Each row is a point on a tangle of strands that fork, close into loops and nearly touch. The rows are in no order.
(in the rows, 128 means zero)
Points whose rows are less than 173 apart are linked; no others are. Some points are linked to none.
j334: [ 94 107  99 155 115 150 113  99  90  82 151 171 118 132 100 154 129  71
  87 139 112 150 130  90 120 125 111 168 120 132  94 114  88 147 119 180
 154 146 179  99  47  62 167  74 158 107 114  72 118 116 108 136 121 140
 127 155  59  99 175  70 116 147 164 122 148 161  87 152 101 144 164 139]
j368: [ 99 109  50 113 160 148 127 106 132  95 180 124 185 106  81 137 178  92
  90 132  90 139 165 136  95 100 134 195 140 171 155  93 140 115 106 158
 131 151 140 104  97 132 186 144 159  91 100 114  88 118  95 139 119 113
  91 131  64  97 155  71 130  64 140 160 142 157 109 160  83 164 165 155]
j568: [131 174 176  76 143 136 112 142 138 127 174  84 120 109 153  63 116 134
 176 112 152 126 142 125 182 151 121  42 111 115 181 155 202 180 129 141
 112 123 134 150 172 130  87  97 124 144 163 151 121 147 171 158  95  98
 175 157 165 129 103 175 129 129 104 121 145 147 177 136 202 101  84 151]
j212: [180 166 193  89 135 143 146 117 175 122 111  99 119  85 157 112 112 115
 146 179 134  61 125 112 143 159 167 113  66 142  94 151 172 184 129 144
  99 119 120 111 178  89 132 184 124  85 129 174 147  97  87 186 143  96
  86 118 151 210 137 127 112 113  98 126 116  91 123  99 124  98 143  62]
j535: [110 155 136 139  97 103 181 133  88 140 133 137 172 150  73 155 144 110
 102  81  91 162 100 181 119 171 102 122 147 137 105 118  72 140 127 110
 121 193  93  68  92 100 169 107 104 125 119  95 103 116 141 142 124 192
 167 138 187  79  48 160 139  90 145 135  73  88 153  68 139 124 151 160]
j994: [124 151 111 113 149 135 117  97 144 109 156 130 152 116 116  99 142 104
 122 160 125 102 134 114 135 104 156 150 115 155 144 134 169 172 131 152
 121 136 156 123 140 115 128 147 134 103 122 128 121 118 114 162 133 109
 110 129 105 152 182  86 100  92 110 139 141 154  98 139 133 128 133 132]
j260: [137  80  85 149 137 104 115 152 149 132 100 137 149 132 134 149 135 188
 116 119 142 152 136 168  89  96 125 150 178 120 160 104 111  38 131  82
 126 104  97 147 151 209 133 160 112 164 113 133 124 127 138  77 140 130
 115  99 108 108 113 140 153 135 123 142 132 123 137 158  86 156  91 129]
j60: [142 131 184  40 151 147 122 160 152 143 160  68  92  90 169  99 157 111
 185 121 106  85 150  93 143 153 141  83  73 134 141 108 199 170 102 149
 142 120 122 138 178 120 125 170 150  79 137 206 137 126  96 143 135  81
  69 146 153 170 111 163 129  96 152 124 153  94 175 119 153  94 149  92]
j541: [142 133 151 105 117 125 174 148 131 120 117 118 142 106 106 156 143 116
 105 138 103 141 127 139 107 168 135 132 108 139  90 106 109 146 110 124
 118 165  89  93 143 110 172 156 136  98 111 139 112 114  92 167 130 156
  98 116 164 125  80 140 130  93 148 122 108  78 147  90 119 118 162 124]
j488: [115 108  61 178 133 136  90  89 147 100 107 155 134 154 117 115 110 148
 107 142 160 115 131 117 114  66 135 160 157 126 156 147 124  70 151 133
 134  95 176 156 101 157 112 106 115 161 127  89 150 124 149  98 143 116
 148 123  69 130 194  80 112 169 117 147 152 186  88 170 105 153  84 137]
j714: [150 136 127 134  88 108 168 119 142 131  84 164 172 119  90 183 125 162
  89 143 114 155 120 181  90 165 143 122 161 120 111 111  64 122 113 117
 100 156  49  94 141 115 170 152  95 131 128 123  79 124 118 159 137 207
 151 105 170 131  57 157 139 109 100 135  89  71 138  82 115 127 117 121]
j787: [117 144 144 156 102 128 136 126  95 121 115 149 110 136 109 146 124 104
 116 122 112 136 116 114 141 144 116 140 113 117  82 123  90 150 130 132
 148 143 140 121  89  93 136  97 138 112 125  98 130 128 124 131 130 146
 125 131 126 126 135 106 113 154 153 105 125 122 110 109 120 116 159 137]
j417: [124 119 165 134 156 115 151 139 133 171 116 103 111 133 181 167 112 107
 131 112 115 122 133 108 113 111 126 184  87 139  54 123 146 117 124  92
 149  97 116 134 154 133 129 173 159 119  89 172 167 134  88  83 124  89
  34 126 112 139 145 143 138 109 188 141 115  90 145 102 104 129 192  90]
j195: [122 110  95 122 130 120 135 136 127 112 150 145 156 122  87 142 161 113
  89 134 101 147 140 147 102 129 132 170 135 150 134 105 116 116 104 138
 135 150 119 108 108 127 170 128 138 101 113 107 106 120 107 138 127 139
 109 130 112 109 126  95 129 108 142 134 124 133 114 135 101 146 148 147]
j779: [149 147 133 124  92 116 146 114 136 115 102 153 158 106  95 137 120 160
  95 144 134 150 115 182 133 177 154  84 151 118 132 136  74 149 122 151
  93 163  88  90 134  94 147 114  99 136 154 105  83 131 133 190 124 198
 196 111 177 128  63 153 117 118  74 123  99 101 128  95 144 123  94 126]
j958: [140 132 173  72 119 137 128 147 117  86 163 141  84 100 108  89 141 106
 131 147 119 140 138 110 162 187 125  21 109 106 135 142 134 207  99 187
 115 161 123 111 120  77 134  70 150 102 160 123 103 139 124 193 116 139
 187 142 162 112  92 123 102 147 105 114 156 132 134 138 180  87 100 138]
j429: [ 95  95 106 158 112 140 105 115  91  82 135 174 109 138  90 129 131  90
  91 128 124 154 118  76 127 137  98 111 147 107 124 127  78 140 112 185
 154 154 177 114  36  90 158  50 149 121 138  61 114 132 132 121 127 155
 171 154  81  81 157  71 101 171 143 119 156 182  88 166 125 135 129 154]
j620: [153 162 209  96 104 123 153 175 116 138 117  94 105 143 130 136 127 140
 151 110 113 125 121 142 142 203 112  49 100  96 121 130 119 171 128 118
 116 157 100 105 149  99 134 115 118 122 137 152 120 130 128 162 111 141
 160 134 203 131  20 189 146 131 131 107 120  73 171  90 160  98 142 119]
j925: [115 152 165  97 162 126 120 148 138 190 158  56 113 115 200 126 136  98
 194  89 119  95 140 102 122 123 132 165  73 158 118 120 186 135 127  99
 156  97 138 153 165 143 104 179 156 110 101 201 163 142 107  85 122  55
  46 141 139 158 136 178 150  83 174 140 144 101 165  99 143 122 176 110]
j879: [ 99 102  70 179 109 137 113  86 109 100 115 176 147 147  90 167 109  95
  71 141 128 144 131 117 100  89 116 189 132 131  98 121  82 103 145 146
 155 117 178 106  64 108 171  96 137 125 107  74 131 117 117 110 134 148
 114 129  51 109 182  63 125 141 154 137 132 175  83 148  82 159 142 144]
j959: [138 154 164 152 135 105 168 164 130 194  91  91 126 151 178 164  99 153
 148  93 124 137 111 158 118 126 114 156 114 138 101 129 129  98 137  57
 133 120  90 152 174 162 115 175 113 155  97 161 162 135 145  75 124 117
  83 104 160 134  81 192 163 115 158 132  84  69 180  91 120 119 159 111]
j828: [138 130 140 168 108 133 122 141 105 128  86 143  80 151 129 126  93 153
 148 120 151 139 109 124 158 139 112  90 140  90 133 156  94 119 153 106
 124 127 139 151 120 131  95  90 111 153 151 103 146 146 175 108 129 140
 184 122 150 125 114 152 127 204 115 104 128 143 121 127 157 113  97 140]
j915: [ 83 153  73 112 169 132 115 122 130 145 210 100 183 130 102  84 160 111
 140  92 124 121 149 150 143  83 114 173 159 179 208 121 187 123 137 115
 124 139 146 136 123 167  95 135 133 137 133 122 112 133 160  98 104  99
 121 161 111  84 158 117 144  79 136 162 129 186 140 154 145 166 122 185]
j266: [147  95  81  90 136 140 106 108 174  77 142 156 180  83 100 112 161 167
  88 186 143 137 144 151 101 132 165  93 173 135 178 129 128 112 108 179
  84 125  98 110 158 140 161 137 109 119 156 133  82 134 106 206 129 163
 169  99 134 132 120 102  92 103  40 144 138 121 116 161 122 129  57 115]
j544: [124 143 163 119 139 109 174 149 128 152 139 109 142 129 141 168 134  92
 126 113 101 136 124 128 115 148 126 172  89 154  68 114 137 149 114 108
 146 140 104 106 139 111 155 167 154  99  93 160 146 122  78 129 116 115
  56 127 149 130 111 133 131  87 177 138 106  72 146  93 116 124 197 112]
j598: [150  78 151 112 125 136  85 154 131  97 133 144  62 116 160  79 113 158
 161 125 153 147 152  95 164 134 115  19 154  66 164 145 146 143 117 166
 127  96 136 167 145 147  92  67 132 162 172 143 130 153 153 131 141 111
 205 130 128 128 139 138 114 202  76 119 183 173 123 190 184  99  54 126]
j343: [120 172 130 193 140 131 111  97 128 166  94 109  80 167 177 111  70 125
 181 121 163  83  97 104 172  88 127 160 114 130 118 175 158 111 184  62
 140  89 172 191 144 147  54 135 108 157 124 134 189 133 186  60 124 103
 125 116 112 180 188 134 134 170 130 119 133 160 117 113 131 137 119 123]
j169: [ 86 110  96 179 122 116 107 133  70 157 139 123 105 177 153 133 126  94
 136  62 120 153 126  97 140  91  83 180 131 128 128 122 105 101 141 116
 180 113 178 159  38 134  89  84 169 168 135  79 161 146 152  28 106 104
 125 174  87  81 167 128 146 173 199 115 146 181 122 150 123 148 163 153]
j950: [147 151 127 165  83 111 171 122 128 167  73 152 166 161 111 171 104 177
 114 111 136 150  96 200 111 143 121 124 159 122 119 137  66 111 137  72
  91 154  70 107 140 143 134 143  76 145 121 116 100 115 160 125 118 196
 169 106 185 122  57 192 156 114 102 135  57  71 152  76 133 128 114 141]
j479: [128  97 128  93 153 147  86 138 132 110 180 124  94 117 145  59 137 139
 170 113 145 137 161 108 161 111 129  51 146 105 193 134 182 145 112 166
 125 106 142 161 162 163  84 102 145 163 166 150 122 154 171 132 126  91
 173 143 121 100 156 142 128 140  98 129 171 187 130 181 181 110  66 148]
j577: [166 125 134  93 133 117 138 171 134 147 135 107 159 129 128 126 152 173
 128 126 125 149 145 175 111 152 127 104 156 130 155 108 135 101 112  93
 109 146  73 129 180 179 137 154 114 148 111 153  92 129 120 134 128 141
 137 109 170 111  57 176 160  94 103 143 117  91 157 127 125 125 121 138]
j243: [123 111 150 154 113 138 135 111  98 111 103 153  81 140 139 179 115  89
 109 130 118 124 117  85 122 130 116 170  91 112  38 114  93 145 135 137
 156 114 157 116  81  86 134 101 168 110  96 114 133 119  98 112 132 133
  83 146  87 134 180  93 121 156 176 100 136 124  90 116  97 124 186 101]
j286: [103 168 115 151 100 127 165  84 125 118 134 154 185 120  62 137 118 111
  91 141 122 137  94 162 138 140 136 154 132 163 119 141  98 177 140 139
 113 177 130  63  99  77 172 117 107 106 132  87  98 113 138 185 118 176
 166 132 157 115 118 100 109  95 107 126  76 126 124  85 129 137 138 160]
j880: [139 198 159 162 123 132 149 111 138 159  83 108 125 145 161 125  77 138
 156 136 145  92  87 134 160 135 127 147  99 138 113 169 149 140 171  77
 110 121 136 138 155 122  93 162  83 129 122 143 165 118 152 129 122 112
 124 112 165 175 131 159 125 139 110 116  95 106 141  79 146 123 133 120]
j358: [125 128 156  64 162 139  91 154 131 174 170  61  88 104 186 111 166 103
 207  90 117  97 166  94 137 129 127 111  91 133 156 111 186 137 116 145
 162 104 149 164 164 145  97 153 161 113 135 200 147 148 114  98 127  71
  80 158 143 141 141 168 154 102 167 128 160 127 169 128 159 110 152 117]
j670: [117 134 123 142 124 126 121 142 104 130 123 140 112 138 101 121 134 128
 141 116 128 142 126 128 141 136 113 121 138 120 133 130 115 129 129 129
 132 138 143 123 102 134 122 102 131 137 130 101 127 132 140 122 123 134
 151 133 141 105 117 125 122 156 138 108 133 143 115 134 141 130 125 147]
j606: [142  71 141 115 104 133 104 133 135  71 110 177  69 105 125 125 131 135
 112 181 142 132 128  69 124 145 140  46 133  73 105 131  88 147 109 187
 120 109 152 127 108 106 150  81 144 109 142 109 120 130 104 157 167 144
 165 107  95 141 151  79  91 194  98 106 174 130  84 176 118 109  90  93]
j583: [157 137 137 120 125 113 141 176 133 174 123 100 155 149 143 125 136 192
 154 102 138 133 123 188 122 133 112 115 168 125 171 128 135  80 136  53
 104 132  74 150 183 210 103 162  97 178 112 148 115 132 157  93 124 127
 136 119 164 105  66 200 183 102 106 140 100 101 179 125 140 140 113 147]
j655: [ 95 122 112 177 118 106 121 146  57 153 122 134 108 183 125 129 121 106
 140  52 127 158 119 119 153 118  72 138 150 105 137 122  85 102 150 116
 165 138 141 139  47 141  91  68 141 162 144  76 162 147 167  51 119 129
 163 168 119  70 119 145 134 196 170 109 125 162 135 136 140 125 140 168]
j391: [127 155 204  86 113 130 145 150 111 118 160 104  96 114 114 110 135 107
 150 114 118 132 129 118 165 200 115  33  96 104 132 146 135 200 118 152
 125 160 115 109 128  78 132  80 140 107 157 139 110 134 125 180 112 141
 180 156 192 121  50 153 115 141 130 104 138 115 152 105 177  91 135 144]
j129: [124  79  64  95 143 142  97 122 168  68 157 146 185  86  86 105 171 149
  88 164 123 142 161 144  90 118 149 120 174 138 184 101 139  87 107 176
 107 128 123 109 134 159 178 142 128 113 131 121  83 127 103 184 134 129
 136 108  94 108 142  76 104  88  88 157 160 148 107 179  90 146  81 128]
j846: [141 197 164 137 117 129 153 118 136 165 109  99 156 150 138 115 107 149
 150 130 140 105 100 161 158 158 126 112 122 141 138 158 145 151 152  81
 100 142 117 136 165 125 109 153  81 137 130 129 118 112 157 148 104 143
 162 126 182 151  79 176 136 114 105 118  86 104 168  89 154 117 123 142]
j131: [162 114 112  97 116 134 114 121 157  99 121 155 160  97 118 116 129 191
  99 175 158 136 125 166 120 158 154  70 178 117 164 136 106 119 120 158
  81 133  83 100 162 131 145 126  88 136 152 122  80 130 108 183 119 186
 204 101 168 142  79 147 116 122  32 134 121 104 125 136 135 123  59 116]
j832: [ 76 167  89 132 150 136 120 105 109 142 216 111 169 134 106 101 150  85
 128 101 117 117 137 129 157  95 116 193 132 185 164 145 168 160 140 133
 138 144 176 120  92 114 103 122 145 116 126  94 133 130 154 109  92  89
 122 167 110 106 165 112 129  84 157 144 127 169 123 142 145 157 162 174]
j884: [158 171 197  98 109 115 179 157 136 160 103  78 130 137 143 149 121 148
 153 127 119 120 110 153 129 195 124  85  92 112 112 133 135 150 124  98
 108 158  77 118 166 112 143 157 106 114 129 167 124 113 116 157 119 146
 129 118 201 163  25 196 162  95 130 125  98  47 180  71 149 105 149 108]
j121: [ 85 112 104 144 155 132  77 131  78 159 161 113  95 149 169 118 150  83
 158  76 113 128 141  73 134  91  95 185 120 129 141 113 147 119 128 131
 179 107 176 167  77 124  94 105 178 140 128 120 150 144 143  41 117  79
  95 180  87 104 188 133 148 151 180 113 158 173 118 150 132 136 173 155]
j122: [113 140 120 192 116 119 138 145  85 159  90 138 108 175 146 142  92 130
 143  76 139 142 102 135 149 105  86 158 142 117 121 142  90  86 157  78
 152 110 140 149  88 142  86 107 115 162 128  95 163 142 176  57 129 130
 135 131 124 109 126 151 146 176 170  98 103 141 134 116 134 128 139 140]
j202: [ 81 106  55 180 123 138  99  90 129  97 132 167 160 149  83 111 117 146
  85 129 156 150 120 137 127 102 109 126 198 132 198 167  97  80 129 153
 124 125 166 137  72 127 129  64  95 156 145  50 122 132 179 115 129 146
 207 136  96  63 150  78 117 155  93 149 138 195 108 183 141 170  58 169]
j962: [128 147 147 163 143 105 152 142 128 187 101 101 112 154 179 157 100 119
 160  98 132 122 116 135 126 106 111 185 109 136  88 136 145  95 154  59
 150  91 115 165 148 152  94 175 130 143  99 156 177 140 143  60 127  95
  65 104 139 147 144 160 151 126 171 129 105 105 151 103 122 140 166 115]
j572: [170 102 123  71 158 134 123 126 173 102 135 115 141  84 143 115 154 136
 121 182 114 103 150 132 105 120 173 141 104 138 119 100 169 132 114 139
 110 121 102 116 179 142 152 190 145  95 108 172 127 114  73 167 150 105
  62 106 121 157 153 105 116  95 114 143 139 110 123 142 101 118 140  90]
j857: [ 82 143 129 140 109  93 178 151  76 145 155 130 148 156  79 170 150  82
 107  51  84 177 116 146 128 154  84 148 135 145  88 101  73 131 120 118
 149 173 100  81  65 104 153 101 130 116 114  86 129 120 125 118 112 158
 139 155 150  73  71 146 139 108 186 129  83  96 152  85 127 123 177 166]
j954: [125 133 118 182 154 120 107 106 134 158  93 117  89 145 176 130  84 126
 163 117 155  98 117  96 145  64 132 192 117 127  98 153 157  91 171  77
 157  72 165 183 141 161  64 149 129 164 111 147 185 143 161  45 140  83
  83 112  84 164 200 130 141 163 151 122 143 155 111 124 111 144 135  96]
j667: [123 140 124 122 129 148 132 114 125  99 155 142 134 111  97 106 137  89
 111 172 118 111 132 111 133 141 145 132 101 145 104 140 138 184 118 169
 121 146 159  98 111  74 148 118 145  95 129 119 121 118  97 184 134 134
 125 134 115 138 163  85  94 110 123 129 137 148  94 131 120 119 148 126]
j536: [131  66 141 157 121 137 115  98 115 106  99 162  78 140 149 189 112 111
  92 145 128 129 135  71  99  82 128 181  96 104  21 113  99 112 138 132
 159  80 147 120 104 106 141 117 163 132  99 139 152 123  76  94 141 108
  53 135  43 144 195  77 128 160 188 112 141 131  75 138  57 136 182  86]
j84: [104 137 120  88 158 141  85 123 122 133 192 109  98 112 130  70 147 100
 171 110 132 118 151  99 157 107 137  96 129 133 183 134 193 164 122 163
 136 124 160 159 142 133  84 101 156 132 160 141 119 150 162 123 114  96
 149 157 120 117 173 127 117 120 127 132 162 190 133 158 175 114 109 156]
j81: [137 142 153 184  91 125 129 139  97 128  84 156  87 158 132 123  79 177
 142 105 149 149 107 141 166 155 101  47 160  85 139 171  78 118 154 101
 101 135 125 142 106 128  86  66  95 175 154  93 126 144 191 117 119 169
 229 127 170 114  74 174 135 204  83 107 107 146 133 122 191 110  77 139]
j357: [146 148 162  94 159 131 136 136 163 160 132  86 118 114 164 115 131 131
 173 134 128  84 143 128 126 129 158 155  91 149 129 124 190 126 134  97
 124 115 114 161 179 153 115 196 133 106 104 188 150 131 115 113 140  83
  64 112 143 171 143 160 134  99 136 141 132  98 153 114 125 121 146 108]
j318: [138 182 171 180 122 129 149 125 130 164  59  99  72 157 181 129  61 143
 187 124 162  80  86 106 169 130 136 123 100 110 102 164 143 134 177  67
 122  84 155 182 151 126  62 143  88 144 136 148 181 136 182  95 129 112
 137 111 143 194 141 151 131 176 112 106 115 126 132  95 142 118 114 103]
j321: [117 169 143 157  88 124 148  84 119 108 119 166 140 126  76 125  93 104
 100 164 124 124  90 127 138 164 131 118 112 131  99 153  88 185 139 152
 103 161 150  87  98  45 146  91 112 105 145  94 125 108 128 197 133 181
 171 130 150 146 138  98  86 127 101 121  94 127  99  96 134 129 129 151]
j317: [183 121 165  90 147 139 132 114 175 116 103 119 123  89 150 119 111 134
 132 182 137  73 139 110 119 119 179 137  87 141  90 130 156 138 133 130
 107 109 114 126 176 119 129 183 125  93 108 180 149 103  93 163 149  99
  69  99 120 201 165 108 112 115  95 140 126 103 101 111  98 104 141  58]
j595: [ 63 157  94  98 158 139  85 113  98 156 223  99 126 125 124  95 162  77
 171  82 124 122 146  89 164  99 108 145 134 159 190 136 190 169 131 159
 149 129 177 137  96 121  79  92 164 125 148 121 128 151 160 102  89  84
 137 181 117 100 172 136 129  94 164 139 152 198 140 155 177 136 147 183]
j927: [153  95 103 135 134 130  96 135 156 109 102 150 108 114 131 122 128 160
 117 165 148 130 128 120 121 110 148 112 140 114 144 123 124  95 133 138
 117 105 129 141 151 155 125 136 110 138 136 132 131 123 122 140 157 127
 133 102 109 156 156  99 113 155  97 125 158 136  99 155 114 135  86 103]
j49: [134 168 158 149  83 114 182 145 101 155  90 139 143 162 103 172 110 148
 117  90 111 162  94 182 128 172 118  95 135 114  97 137  59 141 134  94
 120 172  80  90 108 104 137 114  86 135 132 110 110 116 148 143 117 193
 174 122 199 109  42 185 147 115 130 120  63  75 159  60 153 114 132 143]
j780: [170 125 139  52 147 143 133 125 185 103 148 113 149  71 130  83 157 143
 120 181 124  98 148 136 116 138 172 102 109 143 147 108 176 155  93 166
  92 140  99 107 185 121 146 178 128  91 138 166 103 109  87 199 140 117
 102 104 152 164 135 112 102  86  82 135 134 110 118 133 128 115 117  88]
j381: [119  86  86 180 122 129 102  97 119 108  93 172 129 146 124 157 112 130
  85 153 144 133 127 119  99  87 128 176 134 117  99 124  89  75 147 134
 144  94 157 136  90 135 148 113 131 152 117 101 141 115 125 101 152 125
 108 123  58 135 193  74 125 152 145 131 141 151  87 150  77 152 120 118]
j279: [139 106 161  93 137 121 137 192 122 153 135  98  96 125 173 140 144 129
 163 104 106 145 153 124 116 138 117 132 111 120 108  92 137 101 107 113
 152 135 106 150 153 157 130 156 159 133 117 183 148 144 106  90 136 108
  79 121 141 123 102 169 146 123 171 129 143  93 158 120 120 118 164 109]
j331: [160  91 181  72 128 144 113 157 133  96 132 125  54  96 153  84 131 133
 163 151 129 110 150  82 162 153 151  31 108  81 132 132 152 171 106 179
 123 113 142 154 158 104 113 110 148 114 164 155 125 143 123 165 141 111
 161 129 141 149 122 128 109 174  93 101 167 129 124 152 175  87  93  96]
j840: [154 158 217  64 131 154 141 151 153 128 132  76  99  94 154 110 133 108
 160 134 112  79 125 108 145 185 151  82  56 129 107 129 176 191 122 157
 118 126 128 108 175  75 143 161 143  63 143 183 133 114  83 169 132  98
  91 139 163 187  96 144 122 116 135 110 136  76 156  98 155  95 159  76]
j277: [122  67  82 161 127 115 110 125 125 145 105 138 122 162 171 160 129 135
 117 113 132 141 145 120  85  61 117 197 140 122 112 104 136  55 126 102
 170  86 132 164 113 177 126 146 154 164 110 129 165 135 120  39 140  93
  63 123  58 111 189 106 150 152 184 131 154 149 109 158  78 155 134 110]
j13: [139 164 130 150 137  96 161 156 140 189 103  97 168 175 155 136 117 167
 147  96 134 136 101 189 121 110 113 162 143 151 140 136 131  94 142  43
 124 129  85 153 177 178 100 174  85 159  95 133 132 122 168  78 114 128
 117 112 168 110  79 200 169 106 128 142  75  89 185  96 131 134 127 153]
j230: [114 113 120 154 144 131  85 121 107 155 133 112  86 140 170 111 125 101
 160  96 137 112 140  76 135  87 127 178 118 124 121 123 158 114 142 116
 161  86 173 175 112 146  84 126 162 152 124 141 169 142 137  54 136  81
  88 152  95 140 192 127 146 156 170 117 168 159 116 144 123 133 158 118]
j364: [134  68  97 166 121 116 117 148 129 138  79 146 112 147 156 153 125 180
 121 114 144 152 133 141 105  90 118 155 169 103 137 103 104  38 133 100
 150  87 116 169 128 196 120 145 133 177 120 127 162 143 134  55 157 109
 100 111  92 114 141 128 149 167 158 121 144 140 121 164  89 151 108 116]
j782: [100  65  86 159 100 107 135 128 109 108  94 164 139 139  96 209 143 129
  66 103 119 180 132 127  80 125  93 159 155 109 101  92  37  70 109 141
 163 131  98 105  75 142 182 102 141 140 125  87 121 129 103  92 150 167
 121 132  86  70 117 101 142 149 180 123 127 130 119 153  71 149 131 128]
j839: [155 118 142  85 137 122 149 166 148 119 137 121 150 100 114 136 155 152
 120 145 108 135 142 163 114 160 141  93 140 125 138  96 118 126 107 125
 113 163  83 111 162 148 164 156 124 110 122 151  94 121  93 170 132 154
 118 111 168 120  68 150 131  92 117 133 120  88 144 113 124 115 128 119]
j35: [117  66 118  56 162 156  74 142 120  94 189 143  88  94 141  78 170  96
 151 144  94 127 169  57 122 112 153  84 122 113 154  89 173 166  74 214
 148 127 167 140 108 112 139 104 174 107 154 146 101 136 103 148 144  95
 110 165  81 111 176  90 108 123 136 121 194 174  99 189 144 101 136 118]
j666: [154 163 139  75 138 134 147 106 162 109 155 115 159  92 116  85 142 142
 123 173 144 101 133 151 145 145 158  95 117 153 161 143 180 187 116 163
  78 151 112 105 179 108 133 156 117 113 156 146  91 111 115 220 112 130
 152 119 161 159 121 130  95  85  69 138 121 121 134 129 152 119 100 122]
j893: [141 160 165 125  92 133 152 101 118  94 116 158 118 104 103 139 105  87
 103 171 125 104 110 100 139 162 149 124  87 126  64 146 102 196 141 162
 124 142 146  88 104  43 156 106 137  85 125 111 128 101  89 196 142 160
 134 131 129 167 157  91  91 134 108 116 103 115  93  90 115 109 159 111]
j531: [138  93  85 140 141 116 119 117 167 125 103 132 177 126 126 152 139 166
 106 156 133 141 140 162  77  86 143 172 157 139 150 107 125  53 133 102
 127 110  99 137 152 192 152 175 109 130 104 135 130 116 109 110 139 124
  91  87 104 136 141 110 131 111 116 153 124 119 120 156  73 157 104 123]
j798: [137 155 136 199 111 119 157 135 113 179  64 131 109 182 163 160  68 149
 149  94 143 132  86 141 143  99 107 172 130 125  88 153 114  83 167  49
 140  99 121 164 128 159  84 138  96 158 118 120 175 137 181  70 125 117
 115 107 148 146 134 160 156 172 161 117  86 110 147  98 123 138 139 117]
j831: [ 92 108  79 163 108 132  95  91 125  83 134 180 127 135  81 110 119 116
  87 161 146 146 123 111 121 123 120 113 155 129 156 147  95 120 124 177
 121 140 175 113  68  98 152  59 122 139 144  63 116 134 145 152 135 161
 189 132  89 105 164  55  98 162 101 135 149 185  90 163 132 154  91 154]
j722: [127 173 116  92 160 140 112  88 151 121 177 120 156 109 125  70 128 111
 147 172 149  90 129 119 151  87 166 126 114 162 165 149 209 176 123 158
 102 113 161 137 168 124  99 165 127 114 149 148 135 113 129 179 121  99
 125 130 112 170 194 101 103  90  83 152 143 166 113 148 151 122 106 126]
j394: [103 106  39 113 145 142 140  90 162  83 161 138 220 101  74 128 184 130
  75 144 111 141 152 169  83  98 130 169 172 168 174 111 125  90 112 152
 118 146 119 100 120 158 189 153 120 106 127 104  81 107 110 172 121 152
 126 115  86  90 133  68 130  69 104 165 132 142 121 165  89 170 110 162]
j474: [ 98 109  68 187 129 133  83  87 133 113 125 154 125 158 112  94 100 151
 112 137 176 123 123 118 143  70 116 131 175 117 195 167 120  81 148 126
 126  99 186 164  91 149  85  85 107 180 141  76 154 131 178  94 133 125
 191 119  77 110 183  89 123 179  95 144 144 204  99 179 143 155  57 165]
j695: [153  89 108 101 113 109 143 151 144 106 122 147 173  94  97 162 168 163
  86 144 117 156 139 175  83 168 148 101 172 123 132  88  72 100  92 144
 109 152  51  89 149 145 181 145 112 121 121 130  75 134  88 163 150 188
 142 104 149  99  54 145 135  93  96 141 119  77 132 117 108 139 107 113]
j410: [102 135  99 130 122 125 157 114 110  98 160 131 180 117  65 138 155  99
  87 110 100 149 124 154 117 150 121 154 148 161 130 109  97 139 110 146
 122 177 120  75  88 105 179 110 121 111 118  84  97 128 123 158 113 165
 151 140 130  81  88  99 129  92 129 142 107 132 126 109 116 152 142 170]
j79: [164 184 173  99 124 127 151 143 136 172 113  84 157 143 149 118 114 168
 162 136 134 114 109 178 140 173 132  86 117 125 148 149 160 150 134  88
  93 147  78 130 193 142 114 167  85 130 128 166  95 116 134 157 103 146
 144 119 188 157  38 195 155  89  96 124  93  76 189  85 157 116 120 125]
j630: [161  93  86 136 135 128  99 104 178 101  89 155 157 114 133 137 131 171
  90 183 160 109 129 137  89  90 157 143 148 119 140 119 112  67 138 126
 109  82 110 136 152 167 134 164 104 131 119 135 137 118 117 144 160 126
 119  84  96 169 160  95 115 134  71 142 146 120  89 154  69 150  77  89]
j146: [117 127 143 108 125 140 127 137 113  94 166 139 115 106  81 108 148  92
 115 151 104 144 132 107 134 171 126  90 115 121 125 119 115 185  95 186
 128 168 147  94 101  85 150  76 150 105 142 112 104 132 110 177 124 148
 156 151 140 104 115  97  95 127 132 109 145 140 122 138 149 113 145 144]
j100: [118  87 124 172 136 123 120 122 107 141 107 143 103 152 164 185 116 114
 111 113 119 135 135  96 105  78 117 205 115 125  52 115 124  95 128 105
 174  88 149 144  99 140 118 141 166 143 102 142 165 136 101  52 122  95
  47 138  67 129 186  97 144 146 198 119 131 127 104 133  70 144 184 110]

A tip is a point with one link. Name the tips that can be reached along the links from each point below, in the order of the rows.
j828 => j81, j927
j880 => j857, j722
j572 => j357, j666
j479 => j915, j598

A fork is a point with three links, a tip a point with one. Leave the first point through the second and follow the links. Name the first fork or tip that comes.
j666; j780 => j357
j122; j655 => j667
j880; j318 => j962
j81; j828 => j927
j925; j358 => j666
j410; j195 => j714
j927; j630 => j81
